A landscape with many valleys, sampled at points; each row gives a point and its height.
A ball rolls from a point to whichever of its 3 nearest points has the largest drop for the distance, and stops where none of them is lower. Distance is the straight distance between rows; heights are no part of it.
(192): [147 115  87 179 125  93 149  87  99 110 152 144 121 116  60 156 198 144
 110 121]  h=234
(108): [ 70 111 104 146 181 191 104 135 137 126 168  92 225 176 104 137  53 140
 140 182]  h=429
(1596): [ 92 115  54 203 169 109 107  76 115 110 174  95 127 106  42 139 154 183
  93 138]  h=406
(2251): [ 85 109  70 192 164 141 106  68 116 132 170 116 166 116  52 134 129 163
 132 137]  h=545
(2488): [151 136 187  59 118 189 129 182 157 146 105 134 142 139 182  87  82  88
 157 145]  h=404
(2347): [156 142 116 148 122  48 153  84 110 112 115 157  99 103 102 132 183 142
 107 100]  h=512
(2546): [159 131 157  86  88 129 128 150  99 129 126 148  91 121 146 111 157 109
 136 106]  h=28
(2098): [ 95 100  91 201 171 145 108  99 168 117 163 106 188 145  76 138 118 145
 108 167]  h=347
(2600): [189 158 169  58  63  73 153 131 120 117  67 165  46  91 170 111 185 117
 132 123]  h=113
(1011): [176 129 179  88  78 137 130 179 125 122  89 139 110 131 189 123 154 124
 137 122]  h=529
(310): [144 132 102 123 123  89 152 116  95 127 117 142  85 114 115 113 163 112
 107 110]  h=352
(1558): [154 151 182  67  75 139 124 198 130 148  88 144 102 111 193 133 123 121
 146 140]  h=628
(1466): [134 152 124 119 112  72 152 116  95 124 128 164  76 112 112 125 171 113
 119 108]  h=146
(373): [ 95 149 147 105 168 179 116 152 162 122 147 101 176 180 144 126  67 118
 139 131]  h=37
(248): [135 104  93 166 128  90 145  84 113 111 176 125 125 123  46 141 182 147
 104 125]  h=188
(969): [150 141 187  58 112 187 132 180 151 150 109 143 133 135 188 100  84  83
 170 141]  h=403
(1707): [155 148 161  93  67  77 140 131 103 118  59 158  51 101 157 132 170 114
 127 115]  h=95
(884): [ 86 119  97 151 194 194  99 117 133 140 169  85 221 158  98 147  69 130
 141 171]  h=342
(2092): [110 128  86 164 162 135 145  93 122 122 158 114 160 114  74 109 112 162
 127 135]  h=265
(14): [146 107  85 134 118  95 143 112 108 117 118 135 101 122 109 124 162 131
 102 113]  h=245
(916): [112 132 151 100 123 146 139 153 138 151  98 122 113 141 177  94 100 102
 159 139]  h=150
(457): [ 92 111  72 180 154 128 120  79 131 114 157 111 169 124  58 115 112 162
 138 136]  h=595
(2417): [117 129 170  80 123 173 101 173 170 127  91 118 154 148 168 100  72  97
 144 138]  h=362
(1120): [137 103 110 146 121 108 113 101 118 115 153 126 128 124 115 156 142 147
 108 114]  h=133
(885): [ 79 104 114 157 211 205 115 128 143 127 179  87 225 169  73 130  58 153
 126 184]  h=364
(382): [107 111  93 187 149  93 129  71 113 102 170  88 123 114  71 129 131 162
  97 132]  h=179
(681): [ 93 113 103 158 207 198 105 113 137 139 173  80 220 165  90 146  72 142
 136 170]  h=294
(342): [108 133 111 149 149 125 137  96 110 120 177 123 144 106  88 139 117 154
 127 120]  h=203
(1161): [ 85 120  96 147 179 180  91 121 143 139 159  86 218 165 104 145  64 127
 145 159]  h=409
(927): [ 94 102  60 209 162  89  97  69 127 110 178 100 134 112  30 145 172 185
  86 131]  h=471
(1408): [155 153 143 111  91  71 141 126 113 113 109 174  60 126 118 143 179 131
 128 107]  h=166
(396): [141 143 182  72  78 138 134 196 137 134  71 134  95 124 223 137  94 108
 162 138]  h=400
(1471): [148 155 125 127 126  61 150 107 101 129 126 170  87 100 102 125 183 123
 113 107]  h=139
(510): [166 144 164  58  73 118 149 176  97 118  64 161  81  92 179 108 139  88
 149 106]  h=107
(131): [ 90 123  86 177 198 185 115 104 143 112 173  66 192 169  92 151  86 144
 124 169]  h=185
(417): [160 141 183  72  88 141 134 200 148 137  66 136 101 132 232 140  92 101
 175 132]  h=310
(2049): [ 88 124  92 151 173 171  95 123 149 136 153  80 215 164 109 144  63 127
 142 151]  h=460
(2444): [109 127 109 151 142 128 154 103 125 110 160 130 149 146 114 132 118 155
 136 128]  h=332
(751): [158 131 182  95  77 123 125 161 119 118 115 134 108 136 181 122 146 124
 141 121]  h=423
(1669): [103 139 154 104 166 173 107 145 165 125 146 107 171 170 145 135  76 112
 135 130]  h=121
(2454): [100 129  97 156 175 158 100 121 156 128 147  73 197 160 121 137  63 120
 125 140]  h=387
(781): [163 130 160 100  78 101 132 149 105 124  80 153  76 108 155 147 161  93
 152  95]  h=71
(638): [182 140 163  69  92 104 141 164 112 122  55 160  72  90 160 126 158  93
 154  98]  h=55
(232): [111 120 116 139 169 156 134 129 165 123 151 107 156 156 119 115  81 127
  98 153]  h=153
(1430): [173 139 149 124  63  69 136  98 107 121  93 173  70 114 139 142 210 151
 118  89]  h=140
(1379): [152 117 144  86 114 111 122 133 123 115 126 136 104 125 134 105 146 127
 124 100]  h=585
(1682): [103 129 109 158 140 134 153  97 119 121 165 122 159 137 107 120 109 147
 135 129]  h=357
(1872): [118 134 121 147 184 165 123 128 160 132 146  86 175 154 131 123  71 122
 110 137]  h=189
(2458): [110 105  91 188 139  85 124  68 103 130 181 106 134 101  33 120 169 152
  83 131]  h=326
(2123): [ 85 119 102 158 155 144 116 117 163 132 157 101 168 140  95 122  74 118
 103 155]  h=267
(2073): [131 141 168  92 120 143 149 163 150 135 103 122 103 144 181 102 101 108
 173 137]  h=132
(1607): [ 98 113  89 179 177 154 103 117 170 129 159 105 182 134  77 136 107 135
 105 168]  h=302
(964): [126 134 105 131 139 129 122 126 123 110 146 140 131 121 117 145 129 168
 117 118]  h=256
(1072): [102 112 108 171 155 138 128 106 149 155 155 115 185 131  92 116 100 129
 106 154]  h=402
(1053): [172 145 158  91  47  66 152 105  97 127  82 164  63  73 168 108 218 115
 131  87]  h=202
(397): [105 130 126 134 127 132 122 138 137 152 121 137 146 138 148 137 125 134
 151 118]  h=57
(1470): [160 158 148 101  81  89 137 133 104 128  76 179  51 101 133 138 186 133
 113 113]  h=72
(2208): [158 129 160  77  64 131 129 162 109 106  98 147  92 133 161 117 151 111
 147 106]  h=239
(2159): [ 91 130  98 168 171 163 101 115 147 130 150  76 191 152 121 138  65 118
 124 148]  h=464
(241): [113 123 126 135 169 165 136 131 157 128 153 111 150 156 128 119  83 119
  97 153]  h=129
(1583): [101 116 135 126 148 172 128 128 147 137 153 126 147 162 145 127  88 110
 110 153]  h=136
(2492): [107 127 107 156 175 154 114 121 161 123 142  80 182 156 125 126  65 121
 113 140]  h=277
(596): [136 139 153 124 136 114 129 148 133 128 106 125 127 124 164 108 131 147
 131 115]  h=224
(484): [115  94  69 212 160  81 114  66 113 118 171 104 144 109  28 121 186 172
  77 126]  h=419
(2349): [117 131 124 117 135 131 126 153 155 148 102 134 133 139 147 122 122 134
 158 124]  h=212
(1523): [145 147 170  88 119 147 152 179 145 132 107 127  96 143 190 109 106 111
 174 143]  h=134
(290): [155 154 181  76  99 136 133 193 147 133 108 139  97 126 177 125 128 132
 157 138]  h=204
(1347): [112 151 164  97 121 129 134 163 138 154 108 132 113 123 160 105 110 119
 156 129]  h=74
(211): [123 149 176  87 113 121 137 166 145 137 117 129 104 130 169 111 112 117
 165 131]  h=108
(1897): [172 130 163  90  80  97 133 152 114 124  63 156  72 103 156 141 159  94
 155  96]  h=51
(1551): [109 121 122 122 147 165 140 134 146 150 154 140 149 153 121 128 110 124
 125 152]  h=241
(778): [ 91 126  90 167 179 180 100 115 135 134 160  75 204 153 114 147  72 123
 130 159]  h=435
(54): [166 149 179  37  97 176 137 219 150 151  54 159 114 119 228 120  77  92
 185 122]  h=508
(2259): [121 138 108 143 144 137 135 127 124 112 143 139 136 129 129 140 126 166
 125 121]  h=288
(2689): [ 96 111  91 186 143  92 124  70 109 103 174  89 121 108  65 125 133 162
  90 133]  h=207
(2675): [159 138 191  86  88 124 125 173 139 127 108 136 112 132 184 129 143 129
 150 123]  h=337
(573): [151 147 164  80  58  71 138 126 104 126  63 166  53  90 148 124 181 120
 124 115]  h=119
(953): [115 132 126 111 138 156 131 160 148 151  97 131 122 141 157 106 112 122
 149 139]  h=255
(2142): [160 136 152  83 103 130 126 144 105 126 131 148  93 122 143 104 158 119
 130 107]  h=128
(658): [104 133  97 138 182 170  99 135 160 136 143  80 207 166 112 131  60 130
 141 139]  h=473
(216): [174 144 180  51 103 156 135 210 155 148  57 147 111 117 229 132  86  94
 183 119]  h=440
(133): [161 126 138 119 114  93 148 121 105 116 123 143  80 138 140 122 170 103
 137  97]  h=408
(750): [ 95 149 114 123 178 184 113 149 141 145 140  91 201 166 126 105  51 129
 130 143]  h=73
(2430): [119 118 158 102 136 178  94 161 154 154 101 126 154 141 169 114  89  92
 138 136]  h=358
(1343): [ 91 111 107 158 151 137 117 114 159 144 154 111 177 135  87 118  87 123
 101 159]  h=325
(1947): [156 124 177  76 132 169 126 169 166 143  99 123 138 143 176  94  88  90
 169 138]  h=396
(1334): [109 122 115 159 147 127 157 103 131 123 160 122 159 148 115 125 117 144
 136 137]  h=351
(55): [160 135 183  70 125 177 137 175 151 154 106 138 128 138 188 101  92  89
 174 141]  h=398
(2012): [ 85 115  88 179 182 158 103 113 173 113 170  96 184 145  72 149 104 139
 110 168]  h=184
(1917): [126 116 167  92 123 166 104 155 162 150  93 122 151 144 171 104  87  88
 153 134]  h=316
(2059): [113 109  91 193 165 146 120 103 150 130 149 111 185 133  89 116 114 148
 109 160]  h=447
(425): [169 153 150 109  86  79 136 126 116 123  93 177  60 111 121 142 192 141
 123 109]  h=138
(1257): [ 84 120  92 138 173 178  95 133 147 127 150  89 219 176 109 133  57 138
 148 163]  h=468
(1024): [122 116 153 111 131 171 114 151 147 160  95 123 140 146 175 105  96  93
 146 139]  h=263
(643): [146 156 140 124 108  62 144 106 100 132 132 171  78 102 110 132 183 121
 117 104]  h=77
(1998): [129 114 134 120 145 178 116 154 152 150 101 129 137 154 170 115 102 110
 133 145]  h=597
(604): [147 154 146 121  94  63 137 108 102 130 128 175  77 114 113 139 183 128
 121 104]  h=31
(2484): [136 115 134  99 112 103 112 120 119 125 125 129 117 115 131 112 140 131
 119  99]  h=523
(1592): [131 100 100 152 112 106 124  94 106 113 155 127 117 123 111 154 149 140
  95 125]  h=125
(2056): [163 151 146 121  94 102 143 143  94 125  86 166  52 115 141 140 175 116
 123 113]  h=211
(744): [ 94 114  99 171 161 143 114 111 156 146 158 107 180 130  84 121  91 124
  98 160]  h=374
(615): [178 133 160  79  87 105 136 159 119 117  61 156  76 100 151 135 157  95
 158  92]  h=36
(940): [160 135 177  87 133 162 145 170 155 146 102 125 115 143 188 104 101  93
 182 140]  h=401
(2213): [ 86 132  79 174 178 173 106 122 154 119 160  87 178 138  89 141  88 131
 101 170]  h=449
(431): [ 76 104  69 194 164 153 107  69 118 123 175 124 173 127  50 128 127 163
 121 149]  h=559
(1366): [147 108 135 105 112  96 125 113 110 134 127 130 108 124 133 114 150 110
 127  95]  h=558
(2651): [159 144 154 116  86 101 139 140  90 125  81 162  57 112 153 144 167  99
 128 106]  h=164
(1654): [123 125 121 158 141 117 124  93 105 124 180 124 133 107 103 155 132 152
 110 119]  h=100
(291): [169 145 163  88  52  72 142 107 102 141  76 165  65  72 157 117 213 123
 122  94]  h=178
(1436): [121 132 110 151 149 140 150 120 130 116 149 134 145 143 131 136 124 159
 136 130]  h=300
(147): [ 84 103  72 192 151 140 119  79 134 111 155 116 172 138  62 116 117 164
 127 152]  h=579
(2088): [173 151 151 106  77  83 134 122 115 134  80 175  68  97 132 139 207 144
 116 100]  h=49
(253): [ 91 117  61 205 167 111 110  73 106 116 171  92 123  99  49 131 143 176
  87 138]  h=368
(2414): [167 128 184  61  59 120 136 183 121 142  70 143 116 105 204 118 143  96
 143 113]  h=280
(1047): [125 105  85 150 102 105 131  96  97 115 152 133 112 123  99 148 151 135
  97 127]  h=155
(2688): [182 135 167  86  90  90 139 152 117 115  54 156  65  97 163 137 158  95
 151  98]  h=54
(362): [134 110  94 158 137 111 138  91 107 105 178 116 113 115  75 138 156 156
  88 143]  h=114
(2035): [139  98  92 142 109 100 132 106 108 111 131 130 111 128 109 142 154 135
  99 117]  h=192
(1772): [120 117 118 112 136 159 128 153 157 143 101 131 124 159 151 115 109 124
 144 146]  h=331
(1112): [129 139 144 117 144 118 128 159 150 144 106 128 130 127 155 112 123 140
 146 118]  h=173
(1147): [185 151 165  70  44  60 156 117 122 123  86 165  59  82 168 111 214 115
 147  95]  h=123
(2678): [165 133 153  96  90 127 128 147  99 135 116 155  86 116 141 131 166  95
 147  95]  h=141
(44): [146 148 189  83 101 121 128 174 146 132 120 132 108 130 173 124 126 121
 161 126]  h=181
(2520): [126 130 151 104 158 191  93 163 167 137 120 126 154 156 159 135  92 107
 130 136]  h=379
(566): [147 134 180  99  82 126 125 152 107 120 119 138 105 131 175 111 144 122
 133 123]  h=330
(1577): [129 108 112 162 121 110 123  89 103 117 169 122 124 119 107 157 142 144
  98 125]  h=98
(2384): [117 106  95 164 136  93 138  79 117 102 183 105 116 118  56 133 150 161
  92 134]  h=143
(2320): [ 96 114 128 123 134 164 126 134 148 144 141 139 139 168 142 130  99 114
 126 152]  h=190
(2412): [124 119 124 113 118 112 105 123 111 132 128 137 123 103 131 119 133 141
 106 106]  h=355
(2452): [121 104 100 177 125  76 143  67 104 114 186 118 132 116  40 133 179 143
 102 125]  h=228
(735): [ 70 109 109 151 197 202 110 133 137 128 177  95 227 169  95 130  54 143
 128 186]  h=405
(2569): [ 71  97  89 207 158 152 111  79 140 107 167 115 186 144  73 132 121 151
 106 165]  h=292
(1342): [160 127 158  82  73 117 130 156 109 119  83 154  86 117 149 137 157  95
 157  90]  h=103
(1788): [113 133 139 139 177 173 123 132 155 140 152 101 168 150 140 126  74 108
 106 137]  h=105
(748): [119 125 110 137 137 119 127 117 128 104 161 133 134 127 109 151 121 164
 129 117]  h=244
(2252): [111 101  77 201 157  87 116  73 115 126 177 104 137  95  28 127 177 171
  77 129]  h=414
(1310): [130 129 105 166 166 118 133  89 118 122 175 110 143 102  80 135 125 159
 116 119]  h=160
(238): [117 110 141 125 147 166 113 136 159 130 128 125 142 177 157 134  95 107
 127 145]  h=598
(2063): [169 147 163  62  54  62 147 122 121 122  71 165  54  90 155 114 196 121
 136 112]  h=78
(820): [ 85 132  83 180 180 179 106 117 140 128 160  73 186 151 108 147  80 125
 113 162]  h=341
(1479): [159 152 144 113  97  93 144 137 107 116  94 170  51 122 132 142 179 126
 124 113]  h=243
(2197): [134 114  81 157 120 100 140  99 100 121 165 139 117 110  62 150 182 140
 100 130]  h=158
(442): [115 142 121 134 188 171 113 139 156 143 149  88 184 149 123 123  66 117
 119 131]  h=262
(1575): [178 143 150  99  67  82 142 113 105 138  74 171  67  83 146 127 217 135
 115  89]  h=84
(872): [125 148 170  87 113 131 145 170 146 134 113 125 103 142 177 108 102 115
 169 136]  h=126
(1245): [105 126 120 129 141 156 135 135 142 162 147 145 150 148 129 133 119 124
 136 143]  h=264
(595): [117 130 122 109 138 150 131 161 152 151  97 135 125 144 147 107 114 127
 154 136]  h=276
(1294): [100 108 113 158 152 132 131 108 158 148 157 115 176 140  93 117  91 123
 114 151]  h=363
(787): [107 127 157 124 159 170 112 132 157 137 151 113 166 162 153 138  78 103
 122 136]  h=122
(1931): [141 133 150 100 122 114 126 139 121 111 117 134 111 126 159  97 135 144
 122 115]  h=530
(583): [173 133 178  74  72 134 133 188 121 142  77 141 115 110 197 122 150 112
 138 124]  h=410
(1939): [160 126 172  90  68 131 127 160 113 110 104 140 100 140 175 120 150 121
 142 114]  h=340
(450): [169 142 181  73  81 140 126 191 131 143  92 145 107 115 187 131 144 126
 143 133]  h=542
(926): [126 124 112 121 127 121 107 130 112 126 127 145 128 108 130 130 130 156
 106 111]  h=411
(789): [138 118 108 174 162 109 138  84 116 106 176 100 127 109  85 138 136 166
 104 128]  h=118
(909): [ 92 111  79 202 160 121 112  66 115 129 161  95 156 108  65 138 123 162
 129 123]  h=521
(1050): [ 75 123  83 173 187 173 111 110 166 105 177  78 178 157  75 153  97 143
 114 167]  h=56
(2340): [192 149 163  88  39  57 161 120 108 109  90 171  52  77 174 104 221 110
 148  84]  h=168
(2658): [ 97 121 120 118 128 150 125 139 145 154 133 142 143 157 138 132 111 122
 146 143]  h=210
(167): [110 125 136 139 166 170 131 127 147 139 159 116 152 158 140 126  82 111
 101 150]  h=96
(320): [119 131 138 133 127 111 126 142 138 135 105 128 137 130 158 123 122 145
 143 108]  h=213
(2113): [174 132 143 117 113 108 146 134 102 121 117 150  73 132 142 131 174 106
 138  99]  h=315
(496): [126 125  88 161 109  72 141  97  97 130 124 151 120 101  80 154 180 126
 111 105]  h=356
(2185): [142 124 127 121 110  83 145 109  93 125 128 135  88 126 135 118 162 104
 123 100]  h=412
(837): [108 111 116 138 158 142 136 118 174 131 158 115 160 153  99 115  87 127
 111 153]  h=180
(1677): [106 130 115 145 139 119 134 103 120 109 171 132 143 125 100 144 116 158
 131 123]  h=237
(2467): [157 152 159  89  67  82 136 126 102 137  73 173  56  85 139 132 189 130
 116 114]  h=147
(1021): [150 110 109 130 130 111 104 121 119 130 129 133 125 107 121 139 147 149
 102 109]  h=225
(1615): [102 123 106 167 144 133 155  95 118 129 163 123 163 135 103 111 109 146
 126 137]  h=377
(1315): [138 133 101 158 114  52 149  88 105 116 116 149 114 100  90 141 177 130
 113  99]  h=399
(1203): [139 127  82 178 119  91 146  93  90 121 139 149 118  99  68 156 192 138
 109 115]  h=208
(529): [108 136  98 157 157 132 146  96 114 125 172 117 149 109  80 116 112 158
 125 129]  h=216
(1119): [116 126 139 113 131 161 134 156 140 154  92 124 124 140 170  97 101 103
 148 143]  h=191
(1857): [156 132 157  85  70 125 126 152 100 123 107 155  89 122 145 129 158  99
 151  95]  h=145
(1329): [138 125  87 138 116  60 149 105 114 120 118 144 105 114  83 134 169 130
 115 102]  h=327
(675): [107 119  90 179 156 143 147  97 122 131 152 118 171 122  86 100 108 151
 118 147]  h=329
(1883): [109 128 120 121 132 130 124 149 152 149 112 133 137 149 143 131 121 131
 156 128]  h=162
(1227): [147 138 166  97 111 127 130 151 106 118 121 137 106 123 164  97 144 135
 119 121]  h=561
(1989): [179 131 177  84  73 139 129 183 121 133  80 141 112 117 191 125 152 119
 137 121]  h=492
(343): [171 139 169  95  80  78 145 139 110 112  53 155  53 103 166 136 162 104
 137 112]  h=75
(1115): [177 133 157  74  73 138 143 180 105 117  67 146  98 111 183 113 156 105
 140 109]  h=236
(2381): [147 108 111 125 125 112 110 120 108 138 126 137 123 105 123 128 144 136
  99 106]  h=273
(1694): [102 118 116 118 126 147 127 141 150 146 121 140 138 162 140 130 108 124
 149 136]  h=254
(2659): [146 147 185  83  93 156 139 187 136 145  91 140 101 131 220 138  92  96
 177 138]  h=172
(284): [168 142 152 118  96 110 140 144  94 131  97 162  65 115 148 141 171 103
 135 103]  h=205
(945): [128 150 180 101 119 119 130 160 130 148 118 127 118 116 169 111 126 127
 147 127]  h=127
(1636): [172 150 160  93  57  79 141 115 100 141  74 170  69  79 148 124 213 129
 118 100]  h=151
(53): [121 144 142 105 141 131 134 166 145 159 107 130 123 123 155 107 121 127
 152 129]  h=124
(280): [149 148 157 104  74  87 142 134  93 128  65 166  49 105 153 140 171 116
 128 114]  h=120
(897): [ 74 114  95 184 180 154 101 105 172 115 176  89 186 147  67 153 110 139
 111 165]  h=167
(2065): [105 148 117 124 186 178 112 146 150 145 142  85 196 154 122 118  61 124
 128 136]  h=175
(1258): [115 132 105 147 185 164 106 131 163 133 142  78 194 160 122 130  63 128
 130 134]  h=388
(471): [116 114 121 143 154 135 151 117 160 142 162 126 170 153 105 124 112 131
 132 140]  h=217
(1220): [113 130 123 116 118 118 110 129 111 121 123 139 125 111 141 121 124 148
 111 108]  h=413
(2255): [118 139 108 134 136 133 122 132 114 117 133 139 132 120 138 136 125 164
 114 120]  h=299
(2170): [108 133 129 139 128 117 125 139 128 135 111 130 141 133 158 131 121 142
 139 113]  h=163
(1626): [ 91 112  65 214 171 132 110  64 109 132 167 104 155 108  62 139 135 164
 126 134]  h=522
(972): [107 127 146 134 166 171 123 130 150 137 156 112 163 157 146 128  79 106
 107 142]  h=61
(1135): [131 125 174  72 126 172 111 175 174 130  91 120 146 146 172  89  76  96
 150 139]  h=385
(1924): [125 130 136 113 119 107 123 133 121 110 112 131 121 125 153 106 124 150
 123 109]  h=497
(2053): [135 120 164  97 124 156 128 152 155 147  92 115 132 146 183  96  89  84
 167 136]  h=338
(652): [111 128 162  97 134 186  89 167 157 144 105 127 156 144 166 120  82  96
 132 139]  h=436
(2662): [149 146 136 114 102  79 148 127 103 108 116 167  57 137 123 134 172 121
 130 106]  h=235
(1353): [134 123  83 167 119  97 145  99  97 131 144 150 124 103  68 156 186 133
 106 118]  h=187
(1013): [152 138 187  69  93 172 135 182 143 153 102 144 122 137 203 127  87  78
 191 133]  h=165
(2565): [169 133 175  61  60 112 152 178 104 126  65 145 107 107 207 106 145  79
 148 103]  h=182
(1952): [151 136 179  40  61 120 128 199 141 140  69 140 101 114 208 126 115 109
 148 134]  h=710
(586): [ 91 128  85 179 197 192 110 111 138 124 168  72 197 158 103 149  83 138
 124 168]  h=240
(2592): [ 90 116  74 199 155 103 114  72 103 117 174  95 121 100  46 126 144 170
  84 137]  h=304
(190): [ 68 107 102 202 176 148 104  89 159 117 179  96 190 146  70 151 118 136
 109 164]  h=226
(307): [143 127  89 127 124  86 152 117 101 126 115 141  90 117 101 117 167 123
 105 112]  h=308
(1904): [ 66 104 100 214 173 156 112  81 144 117 181 106 191 150  73 142 123 143
  99 167]  h=260
(2219): [131 118 112 166 142 117 128  89 100 115 177 118 126 110 102 150 140 150
  96 130]  h=76
(1972): [133 110  89 155 125 115 137  95  98 111 171 130 113 118  78 147 164 147
  89 140]  h=130
(2246): [ 96 111  97 174 208 193 118 101 139 127 176  65 204 171  88 150  79 144
 135 169]  h=238
(563): [121 115  81 139 101  78 139 103 106 119 123 142 111 116  80 143 168 127
 109 110]  h=242
(257): [ 95 148 124 117 178 177 118 147 146 145 146  91 194 161 126 113  57 120
 130 130]  h=156
(1983): [107 142 156  99 151 200  94 175 158 132 116 125 158 153 165 126  80 112
 132 142]  h=438
(2291): [138 114 107 172 148 116 138  86 105 112 179 109 118 111  93 141 143 155
  91 136]  h=93
(585): [ 95 114  58 220 177 123 112  68 106 117 170  96 136 110  61 141 145 177
 108 134]  h=454
(2628): [141 108 112 124 117 100 133 109  97 140 124 130 110 109 132 119 154 113
 104 106]  h=465
(1829): [103 125 123 129 131 139 127 142 142 156 126 140 144 144 136 138 120 127
 154 125]  h=131
(8): [143 139 184 105  99 117 128 154 115 135 124 132 115 129 182 114 137 123
 137 124]  h=230
(1077): [164 116 143  99 114  97 138 122 115 124 126 137  94 132 137 114 163 109
 137  90]  h=507
(1988): [123 111 101 186 158  99 134  76 121 103 171  90 129 112  76 133 130 162
 107 128]  h=148
(2169): [ 82  95  95 207 164 145 108  90 152 111 167 108 192 148  77 136 120 145
 108 167]  h=301
(1667): [121 110  84 151 109 111 134  97  94 121 158 132 112 122  81 150 161 135
  92 133]  h=154
(1358): [120 128 117 150 151 146 149 127 133 143 146 141 153 144 137 142 130 147
 139 135]  h=334
(554): [122 114  79 152 107  94 137 102  95 128 147 145 115 109  72 152 174 131
 104 119]  h=186
(2598): [110 107  95 177 139  91 134  75 114  99 179  95 121 115  61 127 138 163
  93 132]  h=170
(2370): [156 151 176  90 112 163 149 186 137 143 102 132  95 135 205 124 106 100
 174 144]  h=142
(856): [166 128 152  70  73 127 138 173 112 109  74 152  83 116 159 120 154 106
 152  96]  h=157
(195): [181 148 164  60  86 106 146 170 107 121  60 165  73  82 164 123 153  88
 155 101]  h=70
(2120): [121 121 132 107 114 107 114 127 119 118 118 132 116 120 140 107 125 145
 115 107]  h=462
(491): [116 117  91 183 162 108 124  75 127 113 164  96 147 108  68 129 122 162
 130 120]  h=193
(1319): [138 121 111 127 115  97 148 107  90 133 120 141  94 118 129 110 157 108
 108 107]  h=407
(836): [120 132 107 143 143 130 140 118 128 105 152 135 137 135 121 145 123 164
 132 123]  h=271
(2317): [128 123  92 156 107  62 142  97 104 126 121 147 117 103  80 147 173 125
 114 101]  h=319
(2420): [159 136 180  52  90 170 134 202 161 139  80 152 122 148 211 130  82  88
 195 126]  h=229
(1209): [158 152 149 134  78  67 136  88  93 124 120 178  78 111 130 136 197 137
 108  99]  h=174
(553): [144 150 177  82 109 138 139 189 148 130 110 132  92 136 177 118 113 125
 165 141]  h=159
(27): [153 140 184  70  88 160 134 190 149 142  81 141 114 133 218 139  86  86
 192 126]  h=209
(18): [ 80 119  86 174 195 182 117 100 149 110 175  61 189 172  84 151  87 144
 125 168]  h=149
(2330): [162 157 141 133 110  64 146  95  94 131 132 179  87 103 116 132 193 132
 105 103]  h=110
(1505): [ 93 123 108 149 157 147 123 119 168 123 153  95 162 155 110 117  69 121
 102 155]  h=206
(1926): [113 116 120 131 163 152 141 127 167 131 155 121 153 155 109 113  93 127
 106 156]  h=161
(321): [133 114 145 121 153 184 104 151 163 142 114 129 149 160 167 130 101 109
 132 144]  h=513
(2368): [ 80 128  96 164 164 155 107 120 155 125 152  87 173 145 105 129  67 121
 103 152]  h=307
(2075): [144 137 131 121 105  79 154 116  98 114 124 151  70 133 132 123 164 107
 130 104]  h=324
(2190): [108 140 116 139 128 128 123 131 112 126 125 140 133 120 153 132 122 150
 122 118]  h=257
(2352): [194 150 180  69  92  89 149 152 106 127  63 165  67  82 177 124 158  86
 146 109]  h=102
(1639): [146 158 175  81  97 153 137 193 131 140  98 139  92 123 202 132 106 117
 161 144]  h=169
(423): [ 92 111  72 212 166 120 113  65 105 125 169  95 145 105  68 140 134 164
 117 130]  h=498
(2195): [154 146 184  86 106 171 141 183 136 150 102 140 112 129 209 129  94  86
 180 136]  h=152
(2641): [144 112 105 130 132 117 106 117 127 119 141 134 127 112 115 154 138 157
 110 109]  h=183
(578): [125 133 155 103 164 185  97 157 169 127 129 120 162 163 155 139  89 115
 133 132]  h=274
(488): [162 152 153 114  83  68 133 116 117 123 106 181  65 119 119 148 191 140
 125 101]  h=106
(2128): [ 91 146 136 112 175 177 117 143 147 139 150  97 187 162 135 121  59 113
 130 126]  h=144
(543): [126 124 112 131 136 117 118 119 128 105 155 134 133 122 110 152 128 165
 121 116]  h=227
(456): [ 94 111  53 218 179 129 114  65 113 110 177  93 136 119  55 146 148 183
 113 138]  h=493
(2499): [149 133 103 143 124  55 150 104 115 123 118 154 103 103  92 134 180 134
 110  98]  h=415

Call two points neighbours if one is among the 3 nearest of the other. Go from one point of each pair to the other, from neighbour to neighbour, staying as low as possible. Name the highest point that can't be avoided.
(2088) / (750) => (1939)
(1050) / (2088) => (744)
(1347) / (543) => (2255)
(750) / (972) => (2128)
(2088) / (604) => (425)
(750) / (397) => (2658)
(615) / (2063) => (573)
(373) / (972) => (787)
(373) / (1347) => (2349)

For each start below, name the point where the ball stops.
(450) => (615)
(1358) => (397)
(2368) => (972)
(1998) => (1347)
(2347) => (604)
(595) => (397)
(751) => (1347)
(147) => (1050)
(652) => (1347)
(310) => (2219)
(1115) => (615)
(1989) => (615)
(658) => (972)
(744) => (972)
(1707) => (615)
(1983) => (373)

Write out the way that a ball takes from each point below.
(2675) => (44) > (211) > (1347)
(2454) => (2492) > (1872) > (1788) > (972)
(2098) => (190) > (897) > (1050)
(2381) => (1021) > (2641) > (1120) > (1577) > (2219)
